Points, in no order, along strands that fork, close into loops and pass close to each other.
Two points are linked if the straight distance between their rows is under 61.9. Some points are linked to none.
Fuba: [  1 -23   0  35  14  -5  -7   4   6 -19  -6  12  -4 -16  13  29 -10   2
  -7   5 -10   9   8  20  -4  11   1  20   9  -3  -4  17   3  -9]
Famel: [  2  12  -7  10 -14  12 -16  14 -20   7  20  -8  12  31 -24   2   7 -34
  -5  -9  -6  24  -5 -14 -20   7 -18   0  -6  20   0  -2  -2   0]
bitun: [ -5 -20   1  15  23 -15  22 -22  13  -6   0  -9   3 -19   3  -3  -2  -1
 -15  15   1   3 -20  -3  20  -8  18  19   9  -4  20 -21   0  -5]
dab: [ -6  21 -16 -21 -10  10   9   2 -25  20  13 -22   5  -3 -18 -18   1  -8
  14 -12 -18 -16   8 -25   6  -1  -4  -8 -21  -3  12 -23   1   1]
Mebu: [  9 -22  -3  34   9 -32   9   4  -8  -8   1  10   8 -26  -3  25  12 -12
  -5  -7  -5  20   0  27  18   0   3  10  -2   2  -4 -18  -6 -19]
tupe: [ 14  -7 -10   6  -1 -30  -2  11  -7   1   9   4  17 -24 -17  10 -14 -13
 -10 -25 -22  10   4  11 -10   1   6  19  -2  29   1  -7  -3   2]
Totur: [ -4 -13  -1  -2   1   8  -5   8   4  -2 -11  -1  -3   3  27  -4  -6   9
 -12  24   3   0   2  -3 -16  -2   0   7  10  -5 -12  13   0 -17]
Katu: [-13 -10   5  33  19 -11  -8   8  20  -4  19  11   1  -2   7  35 -11 -10
  12  -7  -4  12   3  30 -11  -6  -5  13   6   2  -4  13  -2  -5]
govuf: [ -1   1   5 -24  17  -9  -7 -13   7   0  11 -14  -3 -26  -6 -26  -5  18
  -7 -10  19 -25  20  -4  -5  -6   9   9  -8 -20   4 -15  -8  -9]
para: [ 11 -13 -14  -3 -12  10  -4   4 -10   0 -20   7   2   0   9   8   0   5
  -8  18 -15   2  -9  -7 -13   7  10  16  12   9  -2   2  -3  -7]
gote: [ -6   2  -1  11 -14  15 -21  25 -15 -13  17 -10  12   8  -7   5   7 -15
  -3 -14  23  -1   6   6  -5  -4 -11 -24 -14   7 -30  13   0  24]
topu: [  7 -20   7 -16  13 -25 -11  22   4 -10  12 -29  16 -19   0   9 -28  -8
 -11 -18  10  -8  17  23 -25   9  20  25  -3  -6 -12  12  -4  -5]
Bedi: [ -3  16  -9 -21   4  23  13   4 -19   3  19 -15   9   1 -27 -27 -13  -3
  22  -7  -6  -7  15   8   1  -4  -3  -5 -26   3  20  -9  -4  -7]
kunur: [-11   2  -6  -6  -9   3 -13 -34  23  18 -11  -1 -23 -12   2 -13  -5  13
   0  10  -1   0 -23 -25  -3 -11   4 -16  11 -18   5 -27  35  -6]
masob: [  4  16 -12  -8 -10 -15 -17   1   0  -7   1 -13  -4   8 -29   4  -4   2
 -12 -23   5 -11  12 -25 -13   5   6  24   1   6  11 -13 -22   7]
kimar: [-10  -4  -4 -28   7 -13   3 -17   6  11  -2 -28  -7  -6   1 -19 -21  10
  -6   7  -7 -15   0 -14  -8  -4  10  24   4   1  19 -18  -1 -12]
zuk: [  9 -16  17 -31  13 -25 -12  14  -3  -7  13 -20   9 -26  -5   2 -24  -2
 -22  -6  19 -16   6   6 -12   7  24  12  -9   1 -12   4 -27   3]
Runuk: [ -3 -14   0   0  -1   7 -20  18 -11 -10   5  -7   2 -16   4  -1   0  14
   1  -9  19 -18  29   7  -9  -9   4  -8 -21   0 -25   8   6   0]
zab: [ -4   3   2 -19 -18  -5  -7   8   0  31  -1   4  -7 -13   3   7  21  17
  -6  -3   9 -25  -1 -20  13  -3  30 -12  -3   9 -20  -8  -1  25]
lata: [ -1  19   1  -7 -22   1   3  -3  -5  18  -5  10 -10 -12 -11   0  26  26
   8 -16   7 -14 -16 -31  27  -2   7 -26 -16 -23 -18 -24  13  18]
govo: [ 13 -13 -11  27   3 -26   3  -2  -1 -13  -7  20   8 -16 -16  20   3   6
 -16   1 -14  17 -12   9  18  16  11  22   6  -1   4 -15 -10 -19]
tili: [ -6 -16  14   9  12 -21 -10  18  22  -7  -1  -8  -5  15  30   5 -12 -11
  -5   1   2  11  12  38 -12 -10   5  10   9  12 -14  29   6  -3]
figer: [ 14 -12   5 -15  12 -30  -6   4   0   5  11 -11   4 -13   2   1  -4 -10
  -1  -9  22 -15   8  11 -10  -5   9  11   1   7 -13  -9 -21  12]
nali: [-10  13  -2 -29   9   8   3 -13 -11   3   2  -8  -4 -11 -12 -30  15  13
   3   2   6 -15   4   3  17 -23   0  -9 -16 -13   8 -29  12 -17]
Zuruv: [-19   2  -4  11  10  16  -4  -3 -11   2  27 -13   2  40 -20   3  -6 -29
   0  -7 -20  25  -6 -19 -15   5 -10   8   7  22  19   3  -6  -8]
Kazog: [ 35 -25   6  14  -7 -35  -6 -22  20  -1 -16  18 -14 -20   3   2  -9  17
 -21  12  -7  10  -9  -4  -7  29  27  -2  27  -9   6  -4  -3  -1]
Vozol: [-10  18   3  18  -6  15  17  19  12 -22   1  12   1  12  -7 -13  14  -6
  20 -18  13  12  12  10  13  -5 -27 -14 -16  -8 -12  13   8 -12]
zote: [ 34 -10  -9  -2 -27 -26 -11  13  -3   0 -18  16  -3 -30  -5  16  -5  17
 -24  -5 -22  -8  18   0  -4  26  22   7   2  16   0   0   3  -5]
muni: [ -2 -19   2  14  16  -4  11  -1  13 -13  -3   5  -5 -20  24 -12  -2  18
  14   8  14 -13  23  20   3  -6  -7  -3   0  -6 -10   4  19  -7]
vilov: [ 21 -16  15 -17  24 -29   4  -9  -8  -3   7 -11   2 -24  13  -6 -16   1
   6  16  15 -13   1  29  -6   1  11   3   7   0  -5 -13 -15  -4]
musu: [ 10 -17   0  11   3 -11 -30  19  15 -14   6 -16  11  -7  -9  18 -24  -6
 -14 -15  -5  10  13  26 -29   6   9  29   6  -1 -12  15  10 -10]
mub: [-23 -13  10  23  38  -1  15  -9   7  -7  16   6   4  -4   7  10   2 -12
  -7   1  -7  18 -11  19  24 -13   8  18  -2  15  16   3 -16  -6]
figuf: [  1   8   3  24 -10   0   3  12  16 -26 -12  21   4   0  -1   0   8   5
  11 -15  11  16  18  31   1  -9 -19  -7 -10   8 -13  20  15  -9]
bovi: [ -6  -1 -12   8   2  44  -4  -5  -3  -8  -1  23  13  32   0  12 -11   6
   4  17 -10   5  -2  -5  -8  21 -12  -8   1  -4  14  35  -2   8]
leke: [ -8  22   5 -31  12  19   1  -1 -16  25  10 -25 -13  27   3 -24  -6  -2
  -3   4  10 -31  18   4  -1  -8   2 -16  -7 -25   2  -6  -9  -3]
pil: [ -5   9   4  16  -4  19  22 -25   4   3 -11  10   2  16  -4  25  10   0
  23   4 -23  11 -33 -24  11  18  -7   5   4  -8  20  -1   0  15]
tev: [ 19 -23   9  27  11  14  -7 -15 -10  -5 -15  20   2  -8  21  31  -8  11
  -6  24 -16  -1 -19   3  -2  23  12   8   4  -4   9  25  -4  16]
Gafon: [  1 -16   2  18  -1  -9  16 -17  12   2 -16  10   3 -20   0   8   4  17
 -15  15 -20   6 -30 -16  17  11  27  17  14   5  21 -18   9   1]
sek: [-12  -4  14 -16  27 -10  16  -1  22  -4 -10  -8 -11   9  34 -32 -11   4
 -10  15  18   2   2  22   8 -16   2   4   8  -3   1  10   4 -11]
navit: [-13   2  18 -16  25 -14   3 -17  29   7   0  -6 -18 -11  22 -32 -17   9
  -3  12  25   0  -5   7  -3 -17 -13 -11  18 -18   4  -4  11  -3]
pasez: [ -8 -11  13 -23  19 -15  -5 -28  24   8  -4 -23 -12 -12  15 -33 -16   6
 -12  15   4  -7 -13 -16  -3 -13   6   6  14 -19  12 -20  -1 -11]
Zogas: [ -8  12  -5  -3  -3  13   6  -6  -1  -8 -27  20 -17  15  11  -5  10  19
  -9  18   8  10 -11 -10  10  -4 -24  -9  12 -11  11   7  13  -5]
Vomut: [ 12   1 -19  -4 -26   9 -14  11 -15   0  -9  12   6  -5  -9   2   2   2
   1  -3  -4  -5   7 -11  -9   7   5  11  -8  10  -6  -3   2  -9]
miku: [-26  19  -7   2  -8  22  22  10   0 -10 -23   9 -10  36  18 -14   8  -1
  -7   9   5  11  -1  -4  15  -7 -32 -19   2   7  13  10  11 -12]
faz: [ 11 -17  13 -20   8 -19   3 -27  -4  12   1 -15  -7 -31  21 -16 -12   7
   8  26   1 -11 -10  15   4  -6  10  -6   5  -1  -3 -20   8  -5]
nila: [-15   7 -17  15  -4  38  18  -1  -4   1  -1   8   7  29   5   5  -2 -12
  14   3 -12   2  -9 -16  -3  20 -25 -15   0 -11  15  10   3  -2]
Mon: [-15  14 -10  21   4  11  14  13  17   0   8   3  -8  39  -2   2   0 -19
  15 -12   6  -1   9   5  -1  -2 -32  -1   8 -10  10  15  -8   9]
pepeg: [ -5  -5  -3  23   2  -2  15 -11   5   4  -2  20   9 -15  -3  26   4  -4
   1   5 -26  14 -38 -11  21   7  15  21   3  11  20  -1  -9  -4]
Lur: [-11 -14   5   4   4   3  -2  17  12  -7  -5 -12   6  26  27 -20 -12  -5
  12  10   0  12  21  26 -15 -11   2  -1  -1  20 -19  34   9  -3]
fiko: [-15  14   3  20  10  16  21  -3   3  -3  15   5  -7  32 -12   9  12 -32
  23 -17  -4  20   0   3   7   4 -28 -11  -6  -4   9  -1 -10  -5]
mam: [  7   2   3   9  -1  10   2  17  -4 -27 -29  32  -2  10  13  13   1   3
  -8   8   0  23  -2  23   9  -5 -20  -6  12  14   0  36   7   0]
ravim: [-25  -7  -1  -2  13  25  10 -22  10   4   2 -11   7 -11  18 -19  -6   8
  16  25  -4  -4   1   5  16 -16  -7  -5  -7  -9  11  -4  18 -11]
dil: [ 31 -12   2   1 -17 -28  -4  -2  23   6 -14  17  -5 -27   5  10 -19  22
 -18   6 -29  -4   8  -2  -9  35  31  21  21   0  11   8   0   0]
Zuz: [  6  10  -2  -6 -29 -13  -9  11   4   7   0  10  -2  -5  -8  22  18   3
  -5 -15  17 -17  -4 -18   5   9  11   0  -1   9 -20  -8 -11  35]
Koni: [  0  12  -2   7 -11  15  16  24 -16 -16 -25  22  -3  13  17  -2   7   0
  -1  14   8  18   0  12   8 -13 -30 -22   5  13  -8  20  18 -10]
miba: [-18  15   6  26  20  21   4  -7  -1  -1  -1  17  -9  27   1  29  -5  -6
  -5  -1  -4   9 -26 -10   1   3  -4  10   9  -1  20  23 -12  17]
rotav: [ 11  -7  11 -10  13  -1   3   7  -8 -26  17  -1  15 -15 -17 -17  -8   1
   4  -5  19  -2  17  29   4  -8  13  -1 -17  10  -2   1 -10  -3]
Gebi: [  3  25  -8   6 -16   1 -11  16   3 -15  -9  10 -10  17 -15   8   4  -2
  -7 -17  28  -7   8   8   1   1 -24  -6   1 -16  -4  16  -5  20]
zos: [-23  18   7  20   7  32  31 -30   0  -3 -12 -12  -7  23   0  20   3  -6
   9   1 -13   7 -18 -31  18  20 -19  -6  -7 -21  26  -2   8  12]
Foli: [  3   5  -1 -15  -7 -17 -11 -23   5   6  -1   2  -9 -23 -17 -15  10  25
  -3 -17  14 -24   7 -22   1  -3  15   1  -5 -11   2 -23   1   4]
faka: [-21   1   4 -30   2   5 -13  19  13   4  -5 -11  -8  16  16 -19 -11   8
  -9  -3   7 -10  22   7 -16 -11   9   0  -9 -15 -19  25   7 -28]
Gazuf: [  2 -12   5  17  -3   5  -9  16   9 -31   7  -1   9 -12   7  -2   3   8
  10 -17  10   2  39  32  -4 -14  -4 -14 -18  10 -25  12  17  -8]
fumik: [-30   0   0  12  10  22  26  -8  13  -9  -8   3   3  -6  12 -13  10   9
  22  11  -2   7  -8  -3  19  -9 -22  -4 -14 -12   5   3  22  -6]
Fegus: [-28  17   5  28  23  18  17  -6  14   3   6  -1  -6  28  10   7  -6 -15
  10   5   9  -3 -11  -4   2  -2 -14  16  11  -6  22  15  -7  14]
gunep: [ 15  13   0   5 -23 -11  13   3  -3  15  -4   8  10  -6  -3  16  25  -4
  19  -8  -9  19 -22 -10   5   5   4  11   4  18  -7 -14  -4   6]
tos: [ -3  23   6 -16   8  24  18   8 -10  -1   9 -11   1  27  -6 -34   5 -16
  12  -7  15  -8  13  18  14 -11  -7 -38 -19  -2   5  -1  -5   7]
dagus: [-24 -13   8  34  21   7  -5  11  11  -9  17   8   9  14   3  18  -2 -25
 -11   2 -16  24  -7  15   7 -14  17  10   1  26  13  11  -6 -19]
Veniz: [ -4   7   5  -8  17   3  11   5   6 -26  -2   4   5  -5   1 -32  11   5
   1 -12  19  -5  14  23  17 -17   1 -11 -16   2  -6   1   1 -16]
Lal: [ -8 -11 -10  13   1  -5  18   1 -10   6   6   8  11 -15  -7  17  11 -21
   4   0 -32  32 -18 -10   8   2   4  24   2  26   7  -7  -3 -14]
ninat: [  4   4   2 -23   6 -15  -8   6 -23   1  22 -10  16  -5 -28  -2  -5 -19
   1 -13   6  -2 -14   0  12  -4  18  -4  -7  37   2  -6 -27  22]
Nade: [ -8  16   5 -26   2  10  -7  -7 -12  30  -1  -4 -19  11  11 -20   7   5
  -7   5  10 -22   4  -7  -4 -14 -11 -10  -2 -19 -15 -11   3  -7]
Lesed: [ 14 -17 -12   5 -14 -23 -20  18   1  -4  -3  -5  13 -22 -10  17 -28  -2
 -17 -16 -24   2  13   9 -27  16   7  35   1  10  -4  10   1  -8]
numi: [  3  -9  14 -20   7  -9 -13 -11   4  17   3  -7 -13 -27  14 -17  -3  18
  -1   0  12 -24   8  -8 -20  -8   3   2   4 -25 -14  -6   9 -21]
zas: [-17  14   7  23  -6  -3 -13  12  17   0  16   3   5  45  -6 -10   6 -30
   2 -22  -6  28   6  25  -7  -8 -21 -12   3  24  -9  24   9   9]
zoda: [ 14  17  -4 -20 -31  10  -7  -6  -7  32 -13  24   2 -13   1   2  15  32
   4   2 -24  -1  -4 -17   1   9  17 -12   5  -1  -3 -12  29  -3]
Donoz: [  8 -27  -4  39   7 -14 -15   0  -1  -5  -1  15  -6 -13   0  40 -24   0
 -23   3 -25  13 -10  26  -1  14  16  20   8  -2  10  12 -14  -3]
Zagem: [  0  15   8 -11   2  23   6   6  -5  -5  22  -6  16  17 -11 -39 -11  -8
  31   2   1  -1  18  25  -8  -7   0 -21 -15  10   4   8   1  -2]
meso: [ 33  -7  -7 -11 -18   0 -16 -12  -2   3 -28  33 -16 -15   7   1  16  31
   7  20 -16   4  -8  -2   4   5   4 -28   8  -7  -8   5  16   5]
biv: [ 25 -24   6  -8 -35 -25 -24  16  -3  -5 -10  -1  -3 -30   2  27  -2  16
 -39 -11  -3 -15  12  -5  -8  27  37   2  -3  11 -22   5  -6  11]
Papom: [-35   1  13  -8  17   3  25   3  22  -1 -16  -1 -12  25  32 -31 -13   1
  -2  11   4  -8   5  19  11 -21  -3  -7  -2   8  11  26  12   7]
Pigan: [ -6  11  -2   4   1  17  -7  19  -8 -13  20 -10   9  11 -25  -9  16 -21
  -4 -16  18  -1   4  -2  13 -15  -3 -19 -19  11 -15   1 -13  10]
koga: [  9   6  -6 -17  -2 -15  17  -2  -1  25   5 -11  11 -26   4 -11  -6  -7
  16  -1 -16 -13  -3  -2   1   2   7  14   1  31  15 -17   0  10]
Kap: [  3   3  -4 -19   2  -6 -17  12  10 -16   0 -14  -5  13 -14   0 -12   8
 -21 -16  12  -5  14 -14 -19   0   8  33  -4 -18   4   2 -13 -12]
fabo: [ -8  -5   0 -22   7  19  -4   7 -19  10   1   0  -2 -23  -7 -15   7  13
  -3  -5   3 -19   9   3   8 -25  13 -11 -22  -6 -10 -15   4 -22]
Deput: [  9   6   0  -1 -10 -14  -7 -22  23   6 -11  10 -10 -17   5   0   1  21
   7   9  -3  -6 -13 -15 -11  10   0   5  29  -9   1  -7   9   9]
kek: [  8  12  -2 -26 -13   2 -31  11   4   3  -3 -10 -15  17  -1  -2  -6   6
 -18  -7  19 -19   9 -19 -22   1   1  15  -1 -19 -12  11 -18  -1]
Zum: [-13   9   1   9  -7  16  27  12  -5  -6 -10   8   3  -7   9  -4  18   1
  31   4   4  14   3  -3  13 -10 -34 -14 -11 -17 -14   5  16 -11]
parok: [-10 -15  -3  -2  -2   8 -23  16  -2 -15  19  -9  16 -23 -22   3  -9   3
  -5 -20  16 -23  21  -3 -11  -1   7   0 -19  -2 -17  10  -8  18]
Buzuv: [  0  11 -15   2 -31  27   2  18 -31   7   9   2  16  24 -17  -4  21 -11
  -2 -10  -1   3  -1 -26  -3  10 -14 -26 -20  -3  -6  -9   2  -3]
Bibob: [  2 -15  12 -27   6 -15 -12  16  13  -3   0 -25  -7  -9  25  -3 -18   5
 -11  10   7  -5  20  10 -23   1  14   9  -7 -24 -23  23   2 -32]
gute: [ -9  16 -13  -3 -19  20  11 -10 -12  25   1   4  -5   7   3  -2   8   0
  13   1  -8 -15  -5 -20   9   3 -28 -24  -6 -40   5 -18  16   1]
vuz: [  4  -4   6 -27  -2   4  -8  10 -22   5  22  -8   7 -10 -15  -4 -15  -5
   9   5  20 -18  -4   5  -1  -3  17 -16  -6  19 -10  -1 -31  33]
gir: [ -2   8   2  16  17   1   9 -27   7  -7 -17  23 -15  13  -3  25   7   3
   3   9  -8   7 -40 -19  15   3  -3   8  17  -5  25   6  -9  17]
famuv: [  4  17  -2   0  -1 -17   3 -16  -1  -6  11  -7  -1 -12 -27  -1  17  13
  14 -23  19 -17   4 -16   5   1  -1   8  -5 -12   8 -25  -6   5]
sofiz: [ 20  -6  -8  13   4   3 -13  -4  -3 -19 -22  32  -1   5   5  28   5   3
  -6  19 -12  23 -17  20  12   4  -7   5  17   1  -1  17  -6  11]
sesi: [-18   1   9  16   5  -1   7   3  19  -7   5   2   7  38   7 -27  -6 -24
  16  -5  -1  20   8  23  -1 -10  -4  -8  -3  23  -8  32  11   4]
vob: [ -6  21  -6 -16  -2   3   0   1  -9  -2 -21   6 -26  18   8 -14  18   2
 -23  10  15  -4  -6 -11  18 -17 -23  -9  13  -4  12 -14   6 -16]
Sivum: [  3  12   1  14 -22  25 -40  25  -2 -12   4  -5  13  26 -15   3   0  -8
  -9 -17  14   6  10  10 -19  10 -13 -13  -4  -4 -20  21   9  18]
Sir: [ -8  20  -9 -24 -32  13   8  -2 -17  38  -5   4   2  -5  -9  -7  20  21
   5 -11 -21 -13  -7 -24  14   0  10 -12 -18   1   4 -22  24  -9]
bupeb: [ 17 -16  17 -14 -25 -26 -21  -3   6   4  -5  11 -12 -35   9  12  11  24
 -35  -8   9 -20   9 -17  -6  13  41 -14  -1   2 -22  -4   2   0]
bod: [ 12  -8  -5 -16   2  -2   9  -4 -20  -1   3 -15  14 -17   3 -22   7  -8
   8  13  -1   3  -6  11   8 -16  10  -2  -9  24   2 -20 -12 -12]
veku: [  9  12 -13  -7 -11  17   0 -11  -5   0 -21  16 -10  27  -1   7   5  10
   2  12  -5   5  -9 -14   1   8 -16  -2  16 -14   8  11  -8   8]
voza: [ -6   9 -24  -5 -18  16   8   1 -14  10   3  -5  10  -1 -11  -5   2   4
  13   2 -16  -2   3 -19  -6   1 -11   7  -9   4   7 -10  -1 -13]
mozam: [  5   8  -4  -4   5   6  11   3 -14   8   9 -15   9  25 -13  -9  11 -32
  14   3   9   9  -4   2  -3 -12 -10   0   2  18   3 -11 -22   2]
Pavu: [ 21 -25   8  16   7 -30   7  -5  -3 -19  -9   7 -12 -34  14  -1  11  10
 -18   1  21  -6  11  12   6  -2   2 -10   6  -8 -17 -15   8 -11]
mog: [  9  -3  -1 -22  10  -3  -6  18  -8   5  23 -23  17  -2 -14 -25 -26  -9
   6  -7  -1  -6  15   0 -26  -5   1  14  -9   7  -1   5 -16   7]
Vis: [ -7  -7   2  20  11  18 -14   3   6  -2   2  10   4  27   4  26 -14  -3
  -9   9 -10  15 -23   0 -14   3  12  23   7   4  18  28 -11   4]
losu: [  1  25   8  14  10   1 -20  16   6  -4  28 -20   6  41 -20 -14  10 -33
  -7 -21  14  19  11  19  -6  -8 -13 -14  -5  13  -7   9  -1  14]
nezip: [-14  17  -4   1  -4  21  18 -30  -5  -3 -20  -1 -20  25  10  14   2   9
  -5  21 -10   2 -22 -36  15   9 -20 -23   4 -19  27  -6  22  14]
Famib: [-15  17 -15 -18 -16  21  11  -4 -27  29  12 -12  -3  17  -3 -11  12  -6
   5 -10  -9 -29   6 -17  14  -7  -9 -26 -21 -28   7 -31  11  -2]
fil: [ -7  19   2  17   2   2   5   5  -1  -2  18   5   0  11 -30  25  17 -26
  22 -28   2  25  -5 -10   3   4 -25   4  -9  -8  -6  -5 -13  -1]
Vop: [ 19 -23  -8  23   1 -13  -4  -6   2  -2 -18  24   3  -9 -14  26 -11   7
 -23  11 -32   9 -13  10  15  21  30  17   9   2  20   9 -12   2]
sor: [ -7  12  -2 -10   2  10   5   4  -5   5  -9  -5  -8  17  14 -17   7  -6
  -1   7  19 -11   7  -3   3 -20 -21  -3   2  -8  -1 -10  -8  -5]
seg: [-25  -1   2   1  19  20  16  -6  11  -2  14 -13   9   8   9 -18 -15  -1
  14  11  -7   0   8   7  -3 -11   5  14  -2   5  14   6  -3 -10]
mamel: [ 20  11 -12 -22 -22  11  -8 -24  -1  27 -20  30  -6   4   0   6  15  26
  19  21 -19   3 -14 -10   4  10  -2 -30   9 -16   2   5  21   8]
Paze: [ -6 -19  -8   6   4  12  -8  11  -4   2  -8  -4  15   9   8  15 -25  -6
 -16  16 -21  14 -11 -10 -23  12  12  33  12   9   5  15  -2  -5]
palot: [  0 -12  16  -5  10 -13  -4   3  12   5 -11  -8 -21 -19  36  -1 -14  15
  -4  13   4 -10   5  -3 -25  -2   2  -6   7 -26 -23  11   6 -16]
Sanon: [-10   6   4 -21   1  -1 -21  18   1  12  11 -14 -14  10   6  -4  -2   0
 -11  -5  36 -30   7 -12 -10  -2   3  -9  -3 -17 -27   8 -18  20]
metor: [-11 -21  10   0  37  -2  18 -13  15  -8   3 -14   5 -10  11 -15 -14   5
  -1  21  -2 -10   2  11   6  -6  15  19   4  -5  20  -4  -2  -7]
zazi: [-24   3   5  18  26  16   5   1   3  -8  13  -2   2  42   1   2   2 -29
  -6  -2  -8  30 -10  -3   0 -13   0  10   1  23  12  18 -14 -10]
defa: [ -2  13   0   8   2 -10  12   1  -5   0  19  -7   9  -7 -34   4  10 -11
  24 -25  10   4   2  -4  13   1 -13   4 -17  -9  -2 -13 -14  10]
bokuz: [ 13  -1   1 -13 -15 -23   1   6   1  24  -4  -4   2 -26  12   0  10   5
   8   0  -4 -18   5 -11  -3   2  21   1   6  15  -8 -15   3  12]
donul: [ 19 -24  13   5  16 -18   5   3  -3 -19   9  -2 -12 -29  33   5   0   8
  -2   0  18 -11  27  25  -1  -6   2 -15  -2  -3 -24   5   5  -3]
kalot: [ -8  -2  -1  -8  12   3  14 -11   1 -19  -6  -5   7 -15  -4 -21  12  11
  -3   3   6   0  14   5  18 -23   4  13  -9  -6  15 -21   1 -26]
mil: [ 12 -17   5   9  19 -16  13   4 -12 -16  12   2  13 -25  -1   0   3  -4
  12  -3   7  11  11  38  12  -7   2   0  -4  11  -8  -9  -7 -10]
Tufor: [ -4  15  10  -2   9   3  15  12  -3  -6   4  -3   4  30   0 -20  12 -33
   8  -4  15   9  13  21  10 -12 -30 -28  -7  15   0  12  -4  11]
Bure: [  7   5  -5  -3  11 -17 -10  13 -20  -2  23  -5  17 -11 -35   7   5 -22
  -4 -32  -6  15  -2  -1   3 -11  -2  11  -9  30   7 -12 -16   5]
midu: [-16  -1   6   2  10  -3  -5 -22  20   8 -10   5 -21 -20  16 -16 -16  14
  -4  11  17  -1 -15 -16  -5 -16 -17 -21  20 -24  -3  -7  29  -3]
gif: [ -2  10  -3 -16 -17   9  -5 -33  17  16 -19  -3 -22   4  -2  -3   1  24
  -2   5 -21   0 -19 -32   3   9  15 -11  16  -5  23 -24  27   4]
Posep: [ -7  -3   4  19   8   1   8 -19  18   8  -3   7   3  -9  12   9  -7   9
  19  10  -3  -7 -15  -9 -10   1  -6  18  18  -6   4  -1   5  13]
veti: [ -4   7 -20   5 -18  25  17  -2 -20   2   6 -11  13  42 -10   7  13 -25
   7  -6 -11   7   2 -26  -6  23 -27 -17  -6  -4  13 -13  -5 -14]
zef: [ 33 -25  11   8  -8 -36  -6  -4  -1 -11 -10  -4 -18 -29  20  15   2  11
 -25  -3   6  -8  11   7  -5  25  16   0   6 -14 -25  -3   1  -5]
zute: [  7  -5  -9 -11  14  23 -10 -15   6  -9 -19  26   0  24   6   4  -5  12
  -2  24  -3   1  -3  -7  -4   9 -10   1  13 -15  15  35  -4  16]
pedi: [ 12 -31   5   8   6 -28  10  -9   7  12  -1 -11  -8 -36  27   0 -10   6
   6  21  -9  -9  -1  -3 -13   5  12   9  15   0  -3 -18   5  -4]
dak: [  2   4  -8   3 -18   6  18   4  -6  16  -4  16  14  11  -7  30  15  -9
  15   6 -28  23 -24 -12  -1  14  -1   9   8  29   7  -3  -7   4]
gogo: [  2  21 -10   5 -17  18 -22  17  -1 -16   9  -7   0  36 -15  -2   2 -14
 -12 -20  18  -4  18  -5 -12   3 -11  -7 -10 -15   0   7  -5   8]
suli: [ 36  -3 -11   1 -14  -3  -8 -14  -5  -3 -19  27   3   0  -1  19  16  15
  14  19 -17  11  -8   3   9  12   4  -4  15   1  -3  13   0  10]
Lorom: [ 23 -34  -3  29  -1 -20  -6   5  -6 -21  -1 -10 -13 -14  14  23  -7   7
 -18  -1  -8  -5  17  21  -6  15   8  18   9  -3 -16   1   4 -13]
pifif: [ -8  -8 -10  -2  -7  -6  22 -12   2  20   0  -4  11 -35  11  -4   0   5
   4  19 -32   1  -5 -12   8  -1   9  11  -2  18  18 -18  18  -1]
sop: [  7   8  -5  -5 -18   4   1   8 -20  19  16 -13  12  12 -24   5  15 -27
  13 -12  -5   9  -6 -18   1   3  -2  -6 -11  26  -7 -12 -11  15]
Kig: [ 20 -12   7   5 -12 -36 -15 -12  12   1 -16   6 -15 -17   8   3   2  13
 -16   2  10  -5  -1  -5 -14  15  15   9  21  -8  -9 -11  -1  -6]
rin: [  7 -13  -1   6 -19 -20  21  -4  16  16 -11   6  12 -36  16   4   4  16
  -2  16 -26   5 -12 -14  15  14  28   1  13  15  16 -23  25   0]
kebi: [-15  18  -7  -3 -17   6   8 -40  -8   1 -19 -16 -17  17  -8   7  15  16
   5   8 -19  -1 -13 -33  11   6  -5 -11   9 -20  27 -29  20   2]
Rud: [  2  -3  15 -41   6  -3 -10   1 -12  17  14 -14  -8  -2   5 -12 -12   3
  -4   4  24 -32   1  -4   1  -4  17 -10  -9  -5 -16  -1 -28  17]
vur: [ -9   0  -2  18  15 -13   1   0  17   8  12   0   4   0   2   9 -11  -9
  20  -6   8   3   2   7 -13   0 -13  25  17  -4   2   3 -10   4]
lufiv: [  5  -1   7  14 -10   6 -33  28   9 -11   6 -13  13   5  -6   8 -16  -3
  -8 -14   7   6   7  19 -31   3  -9   9   1   5 -21  19  17   3]
zak: [  3   9   7   3  15  -2  10  12 -15  -6  10  -1  10  11   2   1   8 -29
  14   0  16  17  -4  23   6 -15 -18 -12   2  18 -13   2 -14   4]
mene: [  2  10  14   1  11   3 -11  16 -14 -10  37 -16  16  21 -44  -8   8 -29
   4 -17   7  16   2   7   9  -8  -7 -17 -17  17   2   0 -11  14]
Zivu: [ 12  14  -4   3 -16  -7 -24   5   4  -8 -10   7  -7   9 -16  23   7  -4
  -9 -16  26 -14  -8  -1  -2  11  -6  13  11  -5 -11   5 -17  23]
kinap: [ 14   9   2 -23   3  -3  17  -1 -26   2  11  -6  17 -24 -23  -8  -6  -8
  19  -1  -1   1  -8   9  18  -4   7  -6 -14  23   5 -21 -27   8]
vanag: [  1  18 -14  -5 -30  13   7 -23  -4  25 -14  18  -7   7   3   4  12  17
  17  13 -20   4 -21 -28  11  10 -16 -27   2 -25   3 -14  29   0]

How many points has the smallest loop of links through each point below? Write - if it is on no loop.
Deput => 8
Vis => 15
sor => -

A piece is all that can be reached along the links. How many separate loops has the piece of each point below (a circle has one, a figure eight two, a Y none), and how many tips (points with one link)?
pifif => loops 0, tips 6
dab => loops 1, tips 7
Posep => loops 1, tips 3
